Each row is a point on a landscape with many peaks, with its height.
A climber steps from a point to the highest of its 2 nearest points, and stops where none of them is higher. Distance is the straight distance between rows; heights are no part of it.
gogam h=447: -21,-12,-9,5,-14,1,-18,0,-2,-3,18,8,-11,-21,-2,-15,-7,-22,-17,9,-11,-5,-7,6,2,16,23,-8,9,6,-13,-8,14,10,10,21,1,2,-7,-15,24,-6,3
lutuk h=170: -6,17,-21,-23,5,-14,-6,-15,-1,-13,-10,6,17,-8,6,-9,1,10,-10,-8,3,12,9,-6,8,1,-12,-4,9,2,17,32,3,0,-8,6,4,11,-14,11,22,-22,12
nur h=122: 5,0,8,18,-7,10,23,-6,-17,20,9,0,-2,9,-2,-20,-7,-30,-7,-3,9,23,1,4,-20,2,0,2,9,-14,-14,2,4,-11,0,8,-6,2,11,-8,-12,41,-9
bet h=826: 14,-2,0,9,12,-18,-5,-9,13,8,12,14,31,5,11,10,8,-4,-4,-9,3,-4,-7,5,-6,-7,0,-13,-15,-9,13,1,8,6,-4,-17,2,1,6,-2,0,5,-7
miku h=328: -5,12,-1,-8,2,8,-17,0,2,-34,-15,-18,15,7,5,14,3,-6,1,-14,1,-25,-3,-8,1,-2,-7,-8,-12,6,36,6,-14,-1,-6,22,-4,15,-9,3,-1,-1,5
lita h=487: 19,-17,3,-1,-18,-1,8,18,7,-14,2,-15,0,-15,-6,3,-6,-8,-18,4,-21,-9,-4,10,3,17,11,-6,-17,-25,19,-17,-4,-7,1,16,19,9,23,10,11,2,3
sekuf h=690: 21,1,3,4,8,-3,12,7,4,15,-14,8,-14,5,0,18,-2,24,22,9,17,-14,-2,-11,11,-13,17,6,-21,-12,-5,5,-2,7,2,-44,24,-19,-8,-3,-10,-10,-1
Segog h=529: 11,-8,5,9,-1,7,-3,10,-2,1,7,-1,5,-5,-3,-10,-4,-3,-11,-8,-16,-14,7,-7,3,6,0,7,-15,-31,-8,-22,6,-14,6,3,4,7,14,-3,-6,6,14
Biko h=249: -12,-18,3,2,-22,-2,6,26,9,-5,1,-8,-23,-19,-2,6,-5,-9,-15,7,-12,-1,-3,16,2,11,22,-3,-8,13,6,-11,9,3,1,10,9,-1,4,5,17,-4,-5
nane h=609: 1,2,4,-18,2,14,9,-10,5,2,-5,2,26,-5,-3,1,9,26,1,-3,0,2,-6,-12,-5,8,-19,2,27,11,38,-2,7,15,8,-3,-2,-8,13,7,-19,-11,-14
Mab h=378: 15,-2,7,-15,-1,-18,-18,7,-6,-4,5,-6,-21,1,7,4,1,12,-7,3,-8,-16,6,8,13,10,-2,-3,-24,0,-13,-3,-26,-9,-8,11,3,12,8,12,6,-18,15
Tafi h=108: 1,2,10,17,-13,27,19,-2,-24,21,1,-9,-8,12,-5,-20,4,-7,-10,-4,10,19,8,-5,-18,4,-14,7,14,5,-9,-6,1,-7,9,3,-20,9,10,8,-30,34,-8
sas h=442: 24,1,1,4,16,2,2,-14,10,7,15,11,37,-5,-1,-5,0,7,5,-6,-11,-13,3,-20,2,1,-13,10,0,-43,-1,-17,10,-4,5,-8,11,-1,17,-17,-7,-4,10
pivug h=318: 9,10,-4,-6,2,0,-10,-6,0,-32,-22,-8,15,10,0,14,16,12,-3,-13,10,-10,-4,-8,4,-2,-7,-21,-23,3,46,15,-7,7,0,-1,1,17,-14,17,-10,-12,2
lol h=220: 7,0,19,-19,-6,-9,7,9,-22,18,1,-4,-30,11,1,-7,4,23,1,8,4,9,17,6,3,7,-15,15,-6,12,-23,-7,-26,-11,-2,-6,-10,7,11,26,-20,-9,6
tatek h=144: 6,1,-3,9,1,-3,1,-21,-9,21,16,14,11,2,2,-12,2,-9,1,6,4,9,-5,-3,-8,3,5,-1,12,-7,-15,0,10,8,6,-4,0,-1,3,-16,4,8,0
vabip h=252: -10,-5,13,5,-3,-9,14,16,0,10,7,-3,-19,6,3,-7,-3,-9,-7,-3,0,21,11,21,-12,-2,-6,9,1,20,-23,1,-7,-16,-11,7,-17,0,2,19,-5,16,-10
zeda h=369: 24,-1,12,-20,-6,-11,-14,-9,-20,5,11,-4,-18,4,5,-9,1,11,5,13,-2,-16,-3,-2,7,17,1,-2,-12,-7,-13,-13,-36,0,5,12,7,16,17,4,-8,-11,12
Nurif h=683: -10,5,9,6,1,15,3,-11,-18,8,-2,-8,-9,17,10,2,-14,-23,26,1,17,-13,-8,-7,-4,-3,12,5,17,12,4,-9,-2,-2,-1,13,12,-15,2,-27,-14,37,-16
zupe h=356: -11,9,-19,9,-3,11,-2,3,-3,-28,-20,-7,8,-4,-1,2,-7,-13,4,-8,8,-3,-2,-13,6,-3,15,-2,-2,-12,19,17,13,0,-1,6,10,6,-23,-5,18,2,2
rem h=413: 4,8,14,4,15,3,-6,-5,9,-11,-3,-6,19,20,-2,12,12,22,2,-17,6,-13,17,-9,-3,-20,-32,10,-22,-7,-2,-5,-14,-13,-8,-12,-20,8,0,9,-27,0,5
Veg h=313: -15,-3,3,-4,9,1,22,12,12,7,6,9,2,-5,3,-3,-19,-7,13,-3,-6,-3,1,-4,0,-2,5,24,20,-5,-8,-10,18,-3,-5,-3,13,-18,6,-10,2,3,-11
Gemet h=299: -20,4,-16,2,-17,15,-16,2,-23,-2,-12,-3,-19,-9,-4,-10,-1,1,-7,0,5,-4,6,-11,6,12,19,-1,0,7,-1,6,21,5,16,2,4,5,-16,-5,9,-6,13
vema h=291: 15,-6,-6,0,17,-10,6,11,29,-13,-9,3,13,-14,1,26,-2,8,10,3,-10,-8,-15,5,10,-12,8,-6,-11,-14,25,3,0,9,-4,-17,19,-21,-5,0,8,-22,-6
tize h=592: 13,-7,8,18,0,5,5,1,-7,26,18,8,4,-1,-5,-17,2,-10,-19,-6,-11,0,6,-4,-8,5,-4,1,-9,-19,-30,-18,9,-11,8,-2,-15,8,17,-3,-14,14,12
kure h=365: -5,-1,11,-13,-10,35,36,21,1,-4,-11,-13,2,0,-9,-8,-15,-1,9,1,-3,9,0,-11,-13,5,-8,27,34,-2,18,-7,-2,-2,5,9,5,-12,16,9,-22,15,-24
mupop h=444: -21,4,8,13,13,7,-5,-2,3,-15,7,-4,-8,17,-2,0,-6,-31,25,-4,-5,-1,2,2,-4,-10,-7,5,9,14,-28,-7,-12,-23,-11,24,-23,3,-1,-19,-4,31,-1
zafel h=601: 0,-9,-4,27,1,-7,14,13,13,12,9,9,7,-3,-5,-6,3,-19,-35,-14,-10,12,9,15,-11,-8,-4,-8,-16,-9,-15,1,17,-20,-6,-4,-20,7,2,9,0,11,4
sanak h=235: 2,-2,17,-4,-3,-11,0,4,-20,22,10,0,-23,13,9,-5,11,4,-9,-3,6,12,13,16,-8,1,-16,6,-5,20,-19,-1,-19,-12,-5,0,-19,10,10,23,-19,16,-5
Mabik h=418: -9,-14,-9,16,-13,-10,1,4,-4,8,14,8,-11,-13,4,-5,-12,-26,-14,5,0,-9,-6,1,3,5,33,-9,-12,-7,-9,-7,25,4,5,0,14,-1,-3,-20,22,9,0
Duvi h=527: 6,-15,-12,2,-13,-4,-4,8,1,-5,6,0,2,-21,-9,-7,2,0,-24,4,-22,-1,0,5,8,17,9,-13,-12,-20,14,-11,17,0,12,2,12,10,13,7,16,-14,13
Ges h=392: -5,1,10,-9,-5,21,17,17,3,-16,-13,-16,11,2,0,2,-3,2,-3,-7,1,-3,0,-4,-11,4,-14,9,14,11,33,-4,-5,-2,0,15,-2,1,11,19,-20,14,-18
pila h=302: 20,-3,-1,-1,13,3,4,8,25,-18,-18,-4,12,-5,-10,26,12,23,5,-1,-10,-6,-9,1,7,-7,-6,-12,-14,-12,38,2,-5,6,3,-30,9,-10,-3,14,-12,-24,-6
Zov h=526: 13,0,9,-10,-5,16,10,-13,-15,15,-1,1,1,7,-15,-13,13,27,8,13,2,18,-3,-12,-5,12,-18,6,24,4,-9,-7,-13,13,18,-9,-15,-1,12,4,-26,-6,-1
sinar h=406: 8,-4,14,-11,1,-18,-9,3,-9,2,22,-7,-28,-3,6,-5,3,-12,-4,5,-1,21,-3,26,-3,15,-3,-4,-3,9,-24,3,-40,-9,-9,26,-9,13,10,14,6,8,-3
zunis h=294: -11,-5,0,0,11,-9,10,16,19,-3,5,7,5,-5,2,1,-11,-1,0,-7,-17,1,14,5,4,-4,-6,17,5,-4,-13,-7,11,-16,-12,-1,1,-12,5,6,7,-9,2
Tifo h=568: -15,0,-6,12,16,-9,-7,5,29,-24,4,3,7,2,-3,9,-6,-24,13,4,-10,3,-17,12,-3,-13,6,-4,13,14,-20,4,-1,1,-10,16,-16,-8,-16,-18,20,1,-4
lom h=243: -2,-20,2,17,-10,14,19,32,17,12,-5,-3,-17,-17,-15,10,-8,-5,-9,6,-15,-11,-5,3,2,-2,21,1,-6,-7,0,-20,19,5,10,-19,15,-24,7,-7,-9,4,-4
rabi h=273: -16,-8,3,10,6,-13,11,20,13,2,10,7,-15,-2,1,-8,-8,-12,-10,-11,-16,6,17,13,3,-5,-3,16,-4,0,-38,-6,7,-28,-17,6,-13,0,3,11,8,4,4
zaf h=233: -10,-15,11,5,-14,14,7,37,18,-12,-11,-18,-16,-12,-6,15,-12,-9,-6,1,-13,-17,-3,9,-2,0,14,2,-6,9,16,-16,6,1,1,4,11,-16,6,5,-6,5,-9
muson h=554: -20,17,8,-1,5,19,-11,-17,-20,9,0,-8,1,16,9,-2,2,7,8,-12,13,-12,11,-20,-1,-1,-22,13,14,16,1,-4,2,-2,4,8,-13,4,1,-10,-23,21,-1
safur h=86: 6,13,-10,1,-9,14,12,-6,-26,0,-24,-9,-9,23,-9,-12,5,11,3,1,19,27,11,-4,-5,-4,-15,10,10,-9,-3,19,-6,-14,-1,-9,-3,15,-12,15,-8,11,2
Famaz h=194: 25,3,4,2,-4,-6,-9,-3,-10,8,-10,2,-13,11,-6,-1,4,26,9,12,3,-17,9,-11,13,-3,0,4,-26,-21,-22,-7,-15,-3,7,-22,4,9,-3,1,-7,-20,25
Gibo h=482: 19,-6,7,10,8,10,8,9,4,7,4,-1,12,-7,-8,-4,-12,2,6,-1,-21,-23,6,-18,6,6,1,15,-10,-46,-8,-32,5,-11,8,-6,15,-9,25,-16,-14,-1,14
sige h=154: 9,7,-22,4,3,3,1,-24,-3,3,0,11,22,-5,-6,-8,0,0,11,8,8,16,-12,-13,-1,-3,4,0,18,-22,-3,12,16,14,8,-10,5,-1,-13,-20,16,-6,2
Lep h=555: -20,6,4,-18,8,0,-2,-13,4,18,7,15,4,-5,8,6,-3,15,16,6,7,1,-5,-6,0,-3,-2,7,35,35,3,3,11,26,2,-6,3,-28,-6,-18,1,-15,-10
bil h=280: -1,-7,-10,5,3,-14,-9,10,24,-9,-2,6,12,-14,-3,14,2,2,-2,2,-8,-5,-11,10,6,-7,11,-14,-9,4,15,2,13,13,1,-7,6,-14,-9,-2,15,-19,-1
vuvi h=498: 23,2,-4,9,1,-12,-8,-9,8,-7,1,0,4,13,-7,-4,16,-7,-1,9,0,22,-11,15,-9,-9,-7,-16,-11,-11,-26,13,-27,-3,-4,5,-23,15,-9,6,8,3,5
tes h=602: -19,5,6,1,7,8,-6,8,2,-2,-10,-1,-4,-8,9,14,-11,12,4,-11,-1,-32,15,-15,16,-2,5,4,-10,10,15,-8,16,3,-4,-12,18,-15,-4,-4,-8,-10,5
Fefig h=67: 1,15,-19,-13,7,-11,18,-6,1,-10,-17,2,-2,-3,2,3,-12,6,23,10,13,14,1,-2,12,-16,12,7,4,-14,-5,28,-8,1,-14,-7,23,-10,-23,-9,27,-20,6
gis h=703: 28,-13,9,2,-6,-13,10,10,14,3,1,-1,2,1,-6,11,8,5,-7,10,-8,5,-16,18,-2,3,1,-19,-17,-6,6,-6,-11,9,4,-9,-2,0,16,12,-3,-4,-3
Dezop h=56: -14,17,-9,-15,16,-15,11,-15,-3,5,-7,6,6,12,15,6,-9,-2,17,-8,19,16,10,6,0,-17,-6,11,17,13,2,30,3,-7,-24,-9,9,-11,-15,-1,11,6,-8
banif h=163: -2,9,-22,-19,0,-11,-9,-24,-8,2,3,12,9,-9,1,-12,-1,5,4,10,7,19,-1,-5,7,2,1,-2,19,-1,1,25,11,9,2,-6,9,1,-14,-7,28,-22,8
ranub h=78: 13,8,-9,0,-5,5,20,3,-11,-9,-23,-9,-4,15,-5,-1,-1,4,12,6,14,21,-1,1,-2,-11,3,4,-1,-23,-1,19,-11,-6,-7,-9,11,4,-12,7,6,6,-2
Lasi h=740: 13,-6,4,15,0,-12,-8,5,-3,13,-10,4,-13,7,8,19,5,14,6,2,15,-20,0,-2,9,-9,20,-13,-39,-2,2,-3,2,7,5,-34,16,-6,-7,1,-8,-4,2
figat h=206: 14,2,12,-9,-7,2,-3,5,-11,7,-9,-3,-20,10,-13,-8,5,30,6,11,0,-2,13,-5,9,-1,-16,11,-13,-4,-30,-7,-21,-5,5,-14,-10,6,4,13,-17,-21,20
rekoz h=386: 17,-4,14,-18,-5,-17,-19,-15,-19,11,20,-1,-21,0,10,-8,3,-4,4,14,2,4,-12,14,2,15,1,-10,1,9,-16,-5,-43,6,2,17,-2,10,13,2,2,0,3
Kopa h=185: 15,11,-2,-7,4,-5,-14,-11,-5,-6,-9,2,3,2,4,6,2,19,5,0,5,-22,9,-13,15,-2,-2,-3,-23,-16,7,6,-7,3,-1,-12,12,10,-6,0,2,-21,23
rapu h=373: -20,10,-21,14,16,-1,-1,1,9,-18,-11,5,10,-2,3,6,-11,-10,9,-11,8,-9,12,-13,12,-13,9,8,-9,-10,-3,15,26,-12,-10,-9,6,-1,-27,-11,21,1,6
gamik h=61: -9,20,-10,-21,21,-14,14,-17,12,-15,-10,5,8,6,11,11,-11,-6,28,-1,12,8,-4,1,7,-18,0,7,18,6,1,26,-10,-1,-21,5,18,-15,-18,-17,23,-3,-4
zap h=811: 0,-2,-6,3,-1,-17,4,1,-10,9,-4,5,-13,5,11,9,-8,1,10,2,14,-4,1,4,7,-10,25,-2,-17,-3,-4,9,2,0,-8,-16,23,-6,-8,-3,12,2,-4
Bodu h=311: 9,12,1,-10,12,3,5,-2,15,-26,-29,-3,16,0,2,23,15,18,3,-12,10,-8,-5,-8,1,-5,-6,-16,-13,2,58,17,-5,10,-3,-19,12,-5,-11,18,-10,-16,-11
Sobo h=567: 8,-6,-17,-16,-8,-14,1,-4,0,-9,14,6,10,-24,-1,-15,-3,3,-18,7,-18,11,3,4,11,16,2,-1,2,-26,10,0,10,-5,0,11,14,14,12,9,30,-22,10
sotik h=499: 4,-14,-2,-3,-11,-7,-7,-5,8,11,9,12,-2,-18,-6,1,2,1,-2,21,-8,1,-26,6,1,10,21,-22,6,20,5,-15,4,33,20,-3,2,-10,4,-9,7,-20,-5
tuf h=430: 15,5,9,5,2,16,2,1,-5,-1,-12,-8,4,10,0,14,6,11,11,-2,10,-20,-5,-14,-3,-3,3,-2,-7,-8,21,-6,-7,9,8,-14,7,-1,1,-4,-24,6,-9
beso h=652: -3,4,-4,-15,4,0,-14,-26,3,7,8,10,39,-8,5,-4,15,15,-7,-8,2,4,-1,-11,-4,10,-19,-9,20,16,31,6,17,19,8,1,-7,0,4,0,-3,-13,-4
Gabel h=763: 18,-12,10,7,8,-22,-5,7,21,5,17,7,11,1,6,19,4,-8,-6,-1,-10,-13,-15,16,-2,-4,7,-20,-23,2,4,-11,-4,7,-5,-4,-1,-6,13,-1,1,3,-7
gol h=134: 17,0,5,11,-1,-1,7,-20,-18,31,20,7,6,14,5,-11,3,-25,-2,1,11,12,-11,3,-15,2,4,-11,4,-10,-10,-1,0,2,4,3,-1,4,14,-16,-11,32,-8
rudod h=608: -16,7,-15,-3,16,-9,0,-9,16,-15,6,10,15,-2,-1,-6,-8,-15,6,-2,-7,16,-3,7,-3,-4,-6,6,29,3,-12,9,5,-3,-10,15,-9,-2,-15,-11,24,-6,1
refa h=610: -7,-6,-13,-8,-6,-8,1,-5,-1,-2,20,10,2,-19,-3,-21,-5,-12,-21,5,-14,21,-1,7,-2,14,3,5,18,-13,-7,4,9,-3,-2,20,1,13,7,5,25,-9,1
kib h=588: 10,-14,-5,12,-12,-9,16,9,1,11,5,5,2,-4,-6,-14,9,2,-36,-5,-6,19,7,17,-4,11,-7,-11,-13,-10,4,0,14,-20,3,-9,-10,19,15,31,-2,4,9
Rosuk h=416: 16,4,9,4,18,1,-5,-10,14,-2,5,1,35,9,-1,5,11,15,0,-17,-8,-13,11,-11,-2,-10,-25,7,-15,-29,9,-12,-2,-10,-5,-13,-5,6,11,1,-19,0,8
Zime h=455: 12,-7,14,-14,-11,-4,6,16,-1,-20,2,-22,-6,-2,4,1,-9,-12,-1,4,-13,-12,-2,6,2,15,2,2,-11,-12,12,-13,-24,-10,-7,32,12,14,20,12,6,6,-3
vesak h=571: 0,1,8,-22,-7,14,12,-6,-10,8,-3,2,2,-2,-3,-6,4,22,3,11,-3,12,-4,-5,-8,10,-13,7,31,17,14,-6,-2,15,11,4,-4,-5,15,12,-15,-10,-11
sek h=322: -18,9,-14,7,-13,30,-24,-1,-14,-15,-12,-7,-3,-11,-14,-16,3,7,-9,-3,-9,-9,2,-22,5,12,1,3,11,-2,-1,-3,13,2,16,16,-12,13,-14,-11,3,-14,21
pitiz h=96: 2,6,4,7,-7,13,13,-3,-24,13,-11,-8,-9,22,-4,-11,11,18,-3,-4,18,17,17,-6,-10,-1,-22,11,4,6,0,5,-3,-8,5,-13,-16,12,3,20,-32,19,-7
bitar h=738: -2,0,-4,-4,-11,-8,1,-5,-11,-5,-3,-6,-22,3,9,3,-11,-16,10,13,13,3,-10,10,-1,0,25,-7,-1,4,3,12,-12,3,-7,13,21,-1,-10,-4,22,8,-8
zagu h=398: -1,5,-8,-16,-3,-22,-19,-1,-12,0,-3,-1,-25,-2,11,0,-1,7,-5,2,4,-6,8,9,17,4,10,-4,-15,6,-6,21,-14,-5,-12,6,11,14,-5,7,23,-18,13
Gamu h=452: -1,7,5,-6,11,-16,-26,-16,4,1,10,5,10,16,10,4,20,7,-4,-9,3,4,6,10,-6,-12,-28,-4,-6,19,-12,9,-20,-4,-11,5,-31,12,-5,8,-3,0,4
pimug h=394: -19,-2,-17,22,1,-7,-4,5,-1,-2,4,7,-2,-4,8,0,-12,-23,-4,-10,3,-13,6,-6,7,-5,24,3,-16,-10,-10,5,32,-9,-5,-11,7,0,-16,-18,24,13,5
Mono h=790: -17,-5,11,8,1,11,19,13,2,-4,2,-9,-17,6,1,5,-20,-38,20,0,6,-10,-8,-1,-7,-2,23,13,12,9,-9,-10,0,-6,-5,14,13,-17,5,-20,-5,36,-20
fol h=765: -3,-3,-10,8,12,-14,-8,-14,10,14,16,17,35,-10,14,4,4,-5,-11,-15,4,-5,4,-7,-2,0,-4,-8,1,-2,23,4,35,4,0,-16,7,-2,2,-6,3,4,-5
gumog h=685: -10,-8,10,-6,-14,5,16,7,-5,-5,2,-13,-28,-1,4,-3,-17,-26,12,14,5,12,-11,13,-7,5,18,4,14,10,-5,-1,-11,4,-4,18,12,-9,1,-7,10,18,-17
volel h=50: -17,16,-11,7,16,-7,-8,-23,2,8,-2,6,10,13,8,7,1,-3,19,-10,22,10,4,-3,-3,-19,-3,0,10,12,-6,21,16,2,-8,-14,-2,-11,-26,-20,8,9,-3
vune h=525: -9,-3,5,-13,-6,-5,-15,-12,0,15,6,12,-1,-4,7,7,2,10,7,12,4,-8,-14,1,-2,5,8,-13,16,40,10,-4,4,34,12,-2,1,-19,0,-9,-1,-14,-11
lon h=474: -6,-20,-6,5,-21,2,-2,4,7,0,14,7,-10,-30,-12,-7,-10,-15,-17,17,-17,-1,-20,6,1,17,30,-17,8,9,2,-17,21,26,19,10,5,-5,3,-13,18,-16,-3
Bemoz h=488: 22,4,18,-9,-3,15,3,-19,-20,18,6,-3,11,17,-12,-6,22,31,5,7,8,-3,1,-19,-7,12,-25,3,8,-5,-1,-15,-12,11,20,-14,-14,8,18,1,-39,7,-3
bot h=476: 16,4,-5,13,10,-10,-9,-15,11,3,8,10,25,15,-4,-3,21,1,-11,-5,1,19,-3,9,-13,-11,-18,-11,-9,-7,-17,10,-8,-4,-2,-5,-34,15,-5,8,-1,4,5
mupev h=346: -17,6,-1,3,-9,20,-22,5,-3,-21,-6,-13,-10,-6,-4,-8,-4,-7,0,4,-11,-12,-1,-8,6,6,3,1,5,6,-11,-8,-8,0,8,26,-13,9,-11,-7,6,-2,14
zutok h=72: 18,10,-11,0,11,-2,18,2,11,-9,-17,0,0,8,-4,15,-7,4,30,11,13,8,-14,1,3,-17,15,7,-3,-22,-7,18,-21,1,-8,-14,20,-14,-18,-6,12,-9,-5
kigo h=428: 15,-8,16,-22,-11,-13,8,5,-11,-8,13,-17,-20,-2,4,-4,-6,-12,-5,10,-3,16,-6,21,-6,22,0,-1,-1,4,2,-3,-38,-6,-7,31,4,17,21,21,6,7,-12
biz h=496: -23,15,10,-5,14,9,-14,-17,-13,-1,8,-3,-11,13,7,-6,-1,-7,17,-3,4,-2,6,-2,1,-5,-18,10,20,27,-22,-2,-14,-13,-6,17,-21,-2,-3,-17,-10,17,5
nufe h=282: -23,-6,-7,1,-19,0,-6,11,-17,12,-5,1,-22,-8,5,-4,-1,3,-14,-4,6,-4,12,-1,2,10,17,-3,-6,21,7,3,24,2,4,-7,8,0,-4,9,3,1,-1
Keti h=337: -5,0,3,-14,3,24,28,8,7,3,-2,0,6,-10,-10,-6,-16,3,15,8,-5,9,-6,-14,-5,3,-1,26,41,-9,0,-8,8,8,6,2,12,-24,7,-8,-8,-5,-17
Nodi h=665: -19,0,-11,-7,-1,-6,5,-4,-3,-7,12,3,-15,-8,3,-18,-9,-16,-1,6,-3,29,3,16,-4,4,2,9,24,-2,-21,13,-3,-11,-11,20,-1,6,-6,2,25,0,-3
kino h=643: 16,-9,1,11,-4,3,21,12,9,6,-9,-1,9,3,-10,2,8,10,-12,-4,-5,12,0,6,-4,-3,-7,-4,-8,-13,10,-3,4,-6,2,-18,-3,5,11,18,-15,2,-5
pobuv h=404: -22,-3,10,16,-2,22,-5,14,2,-18,-6,-18,-15,8,-2,3,-6,-29,9,2,-3,-9,-6,3,-6,-2,3,2,6,24,-12,-12,-12,-4,1,25,-21,2,-4,-7,-9,30,-3
sab h=700: 4,0,-15,4,4,-6,-22,-25,4,4,14,15,34,-7,0,-9,14,-5,-11,-4,2,9,-12,-5,-5,7,-5,-18,9,2,16,6,23,14,12,2,-9,9,0,-8,9,-4,1
ladom h=456: 21,3,21,6,1,19,-2,-12,-8,7,1,-7,12,16,-11,9,15,17,12,1,11,-21,-7,-22,-8,-3,-16,2,-7,-9,7,-22,-16,10,18,-9,-11,1,14,-11,-41,15,-9
Sipa h=178: 10,7,-15,-9,-1,-3,-11,-8,-5,-11,-13,0,12,2,-7,-6,10,17,-6,1,1,3,5,-8,6,3,-8,-8,-8,-13,7,13,-3,-1,1,-4,-1,15,-6,11,8,-24,19
lemov h=420: -23,9,-13,-10,7,-16,-15,1,-6,-4,-5,0,-25,4,10,-6,-1,-3,-2,-6,4,8,13,11,12,-7,-3,3,-3,12,-24,27,-6,-15,-17,7,-7,10,-18,7,24,-9,11
Budo h=431: -4,3,7,-10,9,-6,-20,-2,11,-11,-2,-3,13,8,1,10,15,21,-4,-11,-2,-12,13,2,1,-14,-30,2,-16,12,2,0,-19,-6,-9,2,-26,6,-2,14,-14,-17,9
nosok h=411: 1,4,4,-1,-9,20,3,3,-15,-10,-15,-17,1,9,1,2,0,-1,5,0,9,-11,-4,-9,-8,2,-1,0,4,4,25,-2,-8,5,4,10,5,6,2,5,-14,15,-8
Difik h=597: -20,-1,6,-8,12,-2,-1,-2,13,19,7,16,15,-12,7,10,0,21,1,-9,0,-6,9,-6,3,-3,-9,7,19,28,20,-4,27,15,-1,-22,3,-28,3,-3,-9,-16,-11
masas h=612: -6,11,2,8,4,19,-13,-25,-13,14,3,-3,10,16,6,1,4,-4,19,-3,19,-9,-7,-16,-6,-4,-2,1,15,8,3,-5,6,8,8,4,1,-6,-7,-28,-16,24,-8
zan h=265: -11,-22,-5,1,-21,-12,2,20,-1,11,3,2,-24,-18,-3,3,3,3,-29,3,-9,8,8,17,3,14,18,-10,-16,17,5,-8,25,-1,4,-10,8,0,7,18,10,-11,1
Fopom h=528: 14,-5,-2,12,6,-8,1,10,29,-11,3,3,11,1,-9,4,6,-9,3,5,-13,17,-17,17,-5,-9,-2,-9,1,-4,-20,2,-10,6,-6,6,-19,-2,-8,-1,13,-7,-1
Guti h=264: -2,-18,-8,19,-3,-4,6,27,28,-2,-8,0,-11,-21,-16,16,-4,2,-7,8,-18,1,-7,12,7,-10,17,-5,-11,-2,-4,-9,18,6,7,-19,6,-22,-7,-1,7,-19,1
papul h=666: 4,-3,9,28,-1,6,2,3,1,20,14,5,3,5,-5,-9,8,-20,-25,-11,-2,6,2,4,-16,-2,-8,-10,-9,5,-22,-5,9,-5,4,0,-34,10,6,3,-16,23,4
delu h=341: -13,9,-13,-1,1,6,-15,7,6,-43,-22,-13,12,-10,0,8,-4,-10,-6,-14,-5,-21,-4,-10,9,1,7,-9,-18,0,35,11,6,0,-3,20,6,7,-18,1,17,-11,10
bir h=654: -18,-7,13,-1,8,2,3,16,15,10,1,4,-5,-9,8,18,-4,16,5,-6,-8,-22,9,-1,9,-9,1,8,-1,18,10,-15,17,7,-3,-18,12,-31,7,-1,-15,-10,-7
soru h=374: -16,-1,3,15,-10,14,-4,21,0,-9,-10,-11,-16,2,-4,-2,-6,-15,-6,-5,-4,-5,4,2,-5,-3,9,5,-6,9,-14,-7,3,-7,1,11,-12,3,-7,3,0,14,2
bap h=451: -12,13,-2,-12,10,-3,-25,-16,-19,12,4,2,-21,9,9,-10,4,8,3,-5,12,-1,17,2,9,-5,-13,6,8,14,-24,13,-11,-12,-8,3,-12,9,-9,-5,1,2,13

Where does a climber stop that starts at each point below?
bil -> bir
rapu -> bir
nur -> bet
tuf -> bet
rekoz -> Nodi
rem -> Nodi
Kopa -> bet

Call two points neighbours if one is among the 2 nearest of the other. Go from one point of each pair to the other, from neighbour to neighbour, staying as high as possible. Name the lowest point that can't be avoided.
Nodi and zap -> zeda
Nodi and papul -> rem
zap and Mono -> gumog
bet and papul -> kib

For each start below, name every point that the climber comes to, in order.
lom -> Guti, bil, vema, pila, Bodu, pivug, miku, delu, zupe, rapu, pimug, Mabik, gogam, lon, sotik, vune, Lep, Difik, bir
zeda -> rekoz, sinar, kigo, Zime, lita, Duvi, Sobo, refa, Nodi
gamik -> Fefig, zutok, ranub, safur, pitiz, Tafi, nur, gol, tatek, sige, banif, lutuk, Sipa, Kopa, Famaz, figat, lol, sanak, vabip, rabi, zunis, Veg, Keti, kure, Ges, nosok, tuf, ladom, Bemoz, Zov, vesak, nane, beso, sab, fol, bet
